Points on a hilly landscape, in no order, each with its height.
A ball rolls from a point to whichever of its 5 nearest points has the largest drop for the distance, and stops where none of them is lower. Distance is the straight distance between rows; heights are no part of it.
Zekuv height 457: [108  85 123 158 133 183 169  78 122 140  94 112 130 106 176 138 156 148
  81 123  50 118 128]
golok height 345: [ 91 131 136 156 123 141 149 169 109 100 151 146 121 119 137 154  81 127
 125 143 170 148 109]
Dano height 394: [ 81 125 127 127 107 131 166 119 152 106  99 112 101 131 148 122 146 133
 130 114  91 109 113]
Giv height 421: [ 40 147 133 123 117 153  80 144 143 127 188  75 125 135  97 109 151 153
 168 143 206 165  90]
Ket height 538: [177  95 114 113 136 201 171 120 139 154 166 151 147 170 176 171 105 148
 156 131  85  96  72]
daso height 444: [158 100 148 164 154 184 173 132 116 141 102 217 149  66 123 194 104 170
  93 136 109 147 160]
guzu height 278: [141 124  77 116 124 195 124 160 132 135 176 147 128 130 147 164 147 154
 181 102 148 118  96]
zote height 524: [132  92 102 144 148 133 111 156 117 141 158 122 143 121 130 174 109 131
 117 123 132 105  85]
Sopon height 461: [132 112 119 118 137 121  53 163 104 129 157  96 145 124 129 143 138 115
 153 111 165 162 120]
vek height 367: [121 161 116 122 136  95 126 150 134  79 110 155 119 132 135 105  89 115
 133 130 168 135 154]
sekef height 501: [123  64 133 130 144 175 166  82 142 155 126 142 132 105 147 176 126 158
 106 130  69 130  90]
nen height 431: [ 95 151 172 157 145 161 178 146 112 146  78 124 135  59  91 111 124 127
  92 144 140 164 168]
meb height 86: [129 129 179 121  66 166 189  88 170  57 120 148  87 155 146  90 108 162
 183 134  77 122 159]
dufut height 616: [148 162 102 123 171 108 103 132  79 151 166 152 110 103 106 189  70 122
 115 136 171 111 123]
bakoz height 396: [166 124 104 112  97 181 132 155 166 113 147 134 148 187 164 113 130 118
 185 106 130 143  97]
meno height 648: [210  82  88  87 150 158  73  84 148 179 175 102 177 171 172 148 178 124
 175 141  72 161  65]
Teki height 545: [192 112 102  99 157  97 100  95 114 167 130 113 142 148 159 109 140  87
 123 116 110 100 135]
Zevip height 388: [ 77 114 128 133 115 153 161 138 132 110 132 142 102 108 147 135  96 132
 132 110 140 111 102]
mozim height 384: [135 134 135 170 173 125 148 133 105 157  84 172 128  42  84 167 135 128
  70 169 106 164 189]
Gitu height 211: [130 161 136 170 120  88 141 111 126 103  80 130 142 120  95 123 126 112
 111 143 129 132 185]
zag height 309: [ 78 148 152 154  99 123 160 115 166  88 152 120  63 142 112 109  94 168
 143 136 172 132 117]
Rumak height 362: [ 82 120 156 126  55 162 149 131 154 102 136 135  47 104 167 140 128 145
 161 165  71 151 129]
bobav height 199: [140 162 134 117 138  89 141 179 133  92 132 166 130 140 121 142  80 139
 155 134 196 148 127]
det height 456: [115 106  85 121 136 143  84 146 131 156 159  51 140 136 148 114 180 120
 126 132 111 103 136]
Nefes height 463: [ 75 145 144 147 114 144 130 148 102 136 171  70  94 111  76  91 149 138
 137 168 159 143 104]
pudi height 375: [130 162 129 148 120 100  87 162 116 101 117 149 157 157 124 104 101 121
 168 150 175 131 137]
loku height 458: [ 54 151 143 111  74 153  60 136 145 121 194  76  35 130 127 110 161 132
 174 149 138 142  90]
loz height 258: [ 85 151 194 169 129 127 167 140 160 110  76 152 117  92 102 117  82 189
 137 185 155 184 153]
nozuf height 356: [149  76  67 123 102 163 151 150 141 152 164 114 137 171 170 133 144 139
 158  96 115 115  88]
Lesiz height 485: [130 100  88 121 112  79  92 138 104 160 128  86 150 132 147  97 152 108
 121 108 129 131 130]
Sazig height 398: [150 135  93 137 152  95 147  91 117 144  52 147 146  94 106 129 138  97
  52 137  90 107 170]
lifaz height 498: [ 74 103 130 139  98 128 114 154 126 137 141  79  76 141 105  76 177 166
 128 167 105 130 101]
zelam height 539: [151 114 135 109 133 106 153 110 114 112  77 172 148 139 157 118 111 107
 126 113 146 117 150]
paf height 475: [153 197 170 121 156  95 141 109 153  77  88 179 146 107  97 105  82 121
 107 158 155 152 187]
fepa height 295: [122 159 142 133 173 113 147 156 131 102 125 157 122  81 113 164  67 131
 124 150 218 157 140]
tevif height 409: [100 133 150 136  53 119 112 111 147  95 163  89  54 146 163 107 128 156
 153 158 137 118 105]
dolu height 438: [107 113 152 151 133 176 178 124 111 128  99 174 114  68 106 137 103 145
 110 123  99 128 137]
Nufa height 385: [ 73 153 150 141 144 110 109 152 136 131 148  99 120 112  95 137 131 134
 127 147 213 156 107]
kes height 525: [178 100  91 114 162 122  89 116 106 179 181 125 134 127 137 175 144 126
 142 121  91  99 106]
nozep height 342: [ 87 158 143 154 146 127 132 164 127 126 116 136 110  85  96 158  99 127
 129 134 172 159  87]
bubif height 584: [177 197 116 103 151  98  96 140  86 146 165 166 121 165 115 168  96 117
 135 108 151 141 145]
zuz height 35: [ 81 133 206 165 121 116 173 113 151  99 125 121  92 119  98 114  80 152
 114 167 159 167 149]
paduv height 443: [132 165 123 120 152  61  88 139 110  91 103 103 142 155  97 104 149  88
 129 142 168 138 177]
beme height 572: [218  85 124 105 143 149 154 118 126 132 124 182 156 157 141 157 109  95
 145 111 104  98 101]
dok height 503: [105 119 143 111  87 172  70 146 163 121 166 101 130 187 137 100 149 148
 183  91 109 125 107]
kided height 528: [123  84 107 129 105 148 190  69 145 129  88 136 165 143 150  91 156 129
 103 126  77 116 131]
sike height 626: [186 148 134 102 194  98 103 122  89 176 182 162 104 154 120 119 124 117
 111 126 114  81 151]
tegep height 494: [120 106 129 146 136 131 154 128 115 143 105 134 157  93 106 174 117 116
  82 128 116 128 116]
nalo height 602: [178  75 102 132 172 138 139  76 116 171 116 127 170 132 114 141 127 117
  78 117  61 110 134]
Nok height 334: [145 163 128 125 140  67 126 122 109 141  59 127 147  96  84  99 132  84
  78 152 117 126 178]
talat height 493: [168  97 129 145 115 161 167  85 146 134 108 191 156 102 147 127 105 134
 132 113  93 112 117]
gek height 415: [ 92 154 119 122 135 155 107 162 152 111 158 122 106 141 151 139 127 134
 170 125 194 152  93]
Lovo height 517: [163 163 132  86 130  93  87 146 104 120 153 139 154 154 143 133 102 103
 161  95 169 135 173]
toso height 536: [217 126 120  95 156 108  86 125 127 159 153 177 143 166 147 163 121 120
 152 102 115  99 112]
nadid height 574: [111 205 129  95 149  89  18 142  99 131 153 130 123 163 127 112 127 107
 146 114 181 153 167]
sut height 534: [113 146 125 143 127 102 144 155 110 136  97  93 153 123  85 101 108 119
  98 132 136 114 126]
gupon height 548: [171  65 129 156 120 141 157  65 130 118  69 143 169 127 158 127 139 106
  88 113  92 102 151]
sino height 474: [124 132 167 107  67 146 132 145 147  77 164 128  83 166 180 105 121 130
 183 112 123 120 103]
lizoz height 407: [104 141 149 158 121 116 149 106 134 149  51 113 172 108 110  85 153 103
  79 167  87 129 138]
kato height 473: [ 86 112 166 142 104 140 175 126 124 120  64  96 129 103 103 104 132 129
 101 147 116 144 139]
Vap height 512: [112 107 105 112 115 127 126 138 156 106 125  85 139 163 131  63 170 122
 129  85 115 112 115]
Pomip height 476: [ 98 115  97 145 107 107  74 152 133 125 151  68 139 153 116  89 178 129
 153 110 135 144 127]
nefu height 419: [ 88 149 145 130 137 109  74 156 118 121 149  84 129 127  98  98 122 146
 152 134 200 139 124]
viz height 333: [140 157 126 147 146 100 150 113  93 140  68 109 161  65  73 141 126 117
  78 141 101 127 189]
Vevu height 483: [ 78 177 129 167 148 110 139 157 123 124  90  92 151  83  76 110  99 109
 100 171 147 123 161]
zaf height 546: [176 198 148 117 170  77 131 148 100 120 124 144 131 105 114 141 116 130
  90 116 141 129 165]
bogi height 520: [159  84 128 113 135 180 162 136 113 150 134 173 136 106 152 189 108 160
 128 142  98 117  74]
Tude height 472: [173 137 120 123 154  97 133 107  96 127 109 168 144 106 128 154 104 101
  97 108 117  98 164]
Fuza height 522: [161  84  97 122 140 177 182  52 139 143 127 150 160 127 176 126 120 125
 121 129  59 105 108]
bem height 519: [189 160 132 125 178 131 135 103 106 128 112 245 127  73 111 193  85 129
  98 133 126 124 173]
Mida height 330: [ 78 144 162 128  71 151 154 107 153 127 111  92  57 112 163 108 149 131
 117 128  82 110 142]
Mor height 449: [147  69 110 107 126 143 152 102 132 153 128 106 149 140 175 133 155 126
 143 100  97  97 117]
Mezed height 499: [123 160 115 100 160  82  81 169  89 165 140 108 131  88 101 151 144  97
 102 130 178 157 160]
Zitu height 486: [154 116 150 150 145 125 136 115  74 168 121 180 134  82 100 226  96 127
 103 135 111 125 127]
pufed height 507: [137 132 108 113 111 133  99 170 125 104 144 125 172 184 155 128 157 112
 198  92 150 130 118]
gekuf height 425: [ 92 110 106 119 110 172 159 117 139 138 164 117  64 137 161 155 145 142
 129 105  96 114  81]
Tiva height 430: [ 74 142 152 137 111 122 110 160 146 107 170  96 101 143 128 104 133 160
 160 119 164 143 105]
vit height 307: [119 159 134 108 155 104 100 197 131 132 169 147 116 127 120 147  82 137
 133 135 242 159 122]
navep height 350: [ 66 117 168 139  55 130 161 127 159  90 110  87 106 162 130  79 160 154
  96 146  72 116 157]
netaf height 557: [180 121 100 129 159  97 109 109 117 149 108 169 140 139 135 120 147 100
 117 101 141  97 136]
kupep height 452: [161 107 110 109 105 144 144 124 172 116 125 136 143 164 153 116 121 111
 153  90 124 100 105]
sudul height 359: [110 158 142 119 126  87 132 131 138  79  92 125 135 125  89  99  99 125
 100 150 171 153 181]
tiz height 280: [ 99 172 185 159 160 113 173 133 163 122 106 170 110  88 124 158  68 131
 121 157 166 164 143]
bal height 535: [151 139 126 121 178  91 114 116  82 168 136 120 127 117  86 168 121 104
  55 148  98 104 136]
Nelel height 380: [ 60 121 130 127 108 168 160 113 126 142 133  88  86 103 152 117 153 126
  96 142  76 105 105]
ribap height 591: [189  91 122 134 129 110 173  76 137 111  70 149 169  99 142 129 156  82
 106 103  94 143 153]
Dezib height 559: [133  76  64 173 155 131 105 113  94 191 139 107 163 114 151 181 147 115
  96 143  93  99  92]
lon height 672: [165 141 101  80 188  93  56  96  83 213 189 121 125 156 136 124 178 133
  82 108 123 117 169]
Pif height 565: [106 117 137 127  68 149 149 122 132  77 116 129 157 164 126  55 137 110
 137  98 114  99 126]
Pizu height 459: [149 166 141 108 137 101 100 167 154  93 169 130 160 185 121 112  96 151
 188 118 214 167 143]
bara height 513: [120  69  96 150 156 144 164  91 110 172 126  90 124 100 174 164 156 148
  84 148  61 113  99]
nukeb height 401: [191 140 100 107 130 140  69 165 128 109 185 174 149 154 118 152 132 113
 191  85 139 124  91]
leti height 500: [107 147 129 105  92 136  55 155 124  96 141  98 161 191 110  74 172 131
 186 101 136 150 115]
Bufep height 222: [105 150 199 136  73 150 177  88 165  81 107 101  94 139 122  89 116 168
 129 104 107 133 140]
pizal height 523: [119 142  87 112 111 123 109 124 116 104 124  88 148 156  99 100 139 116
 136 107 140 109 115]
dero height 445: [ 78 141 152 166 117 114 137 130 139 105 128 107 123 149 115  85 116 146
 126 145 149 124 130]
latip height 427: [ 83  99 120 112  89 176 109 153 129 152 154  66  97 119 179 122 172 128
 142 114 119 126  84]
Supo height 471: [129 128 115 129 104 136 127 152 140 133 125 154 105 127 117 119  86 137
 147  88 145  96 133]
livid height 589: [233  81  93 127 130 129 109 125 156 184 199 142 140 180 149 163 155 142
 208 120  91 132  83]
fisi height 510: [114  92 104 117 142 145 129 125 135 174  90  85 134  91 122 114 184 125
  93 153  93 126 130]
nog height 598: [173 121 109 113 163  41 102 102 121 140 117 128 138 139 119 108 151 108
  87 119 114 108 159]
rubat height 480: [ 86 128 122 153 116  94 147 135 132 123  94  70 116 115  91  69 157 120
 113 154 108 127 124]
gad height 372: [143 174 138 113 147  94 127 100 124 119  79 191 126 100  97 140 120 107
  96 137 100 144 186]
pezo height 389: [125 166 143 145 131  90 123 125 127  87 111  98 157 156  94  79 132 141
 131 139 168 134 159]
bar height 448: [ 70 142 137 109  94 181  91 134 137 126 193 103  75 142 140 148 154 133
 174 117 181 148  60]
robu height 484: [189 115  86 118 175 128  77 137 113 158 180 173 150 143 142 192 129 131
 147 121 137 124 112]
gimam height 515: [139  69 140  96 111 182 176 116 177 102  84 140 127 152 173  92 126 122
 132  98 105 113 119]
kibov height 543: [171  79  96 129 130 112 116 151 119 139 117 122 157 162 135 107 148 117
 127 111  98 104 109]
vedi height 383: [ 73 133 195 124  50 127 167 106 172  78 110 147  50  97 144 162 149 153
 145 175 120 168 136]

For each start below, name the point where the ball stops.
Mezed | zuz
Pif | meb
Nefes | zuz
Zitu | Gitu
leti | meb
Teki | meb
sekef | meb
Giv | zuz
nefu | zuz
lon | guzu
tegep | bobav

Call two points neighbours if one is among the 5 nearest of the other. Go from one point of each pair to the other, from neighbour to neighbour, staying as low as possible. Name the highest point that can't be avoided.
guzu, meb | gek
bobav, zuz | fepa
meb, bobav | zag
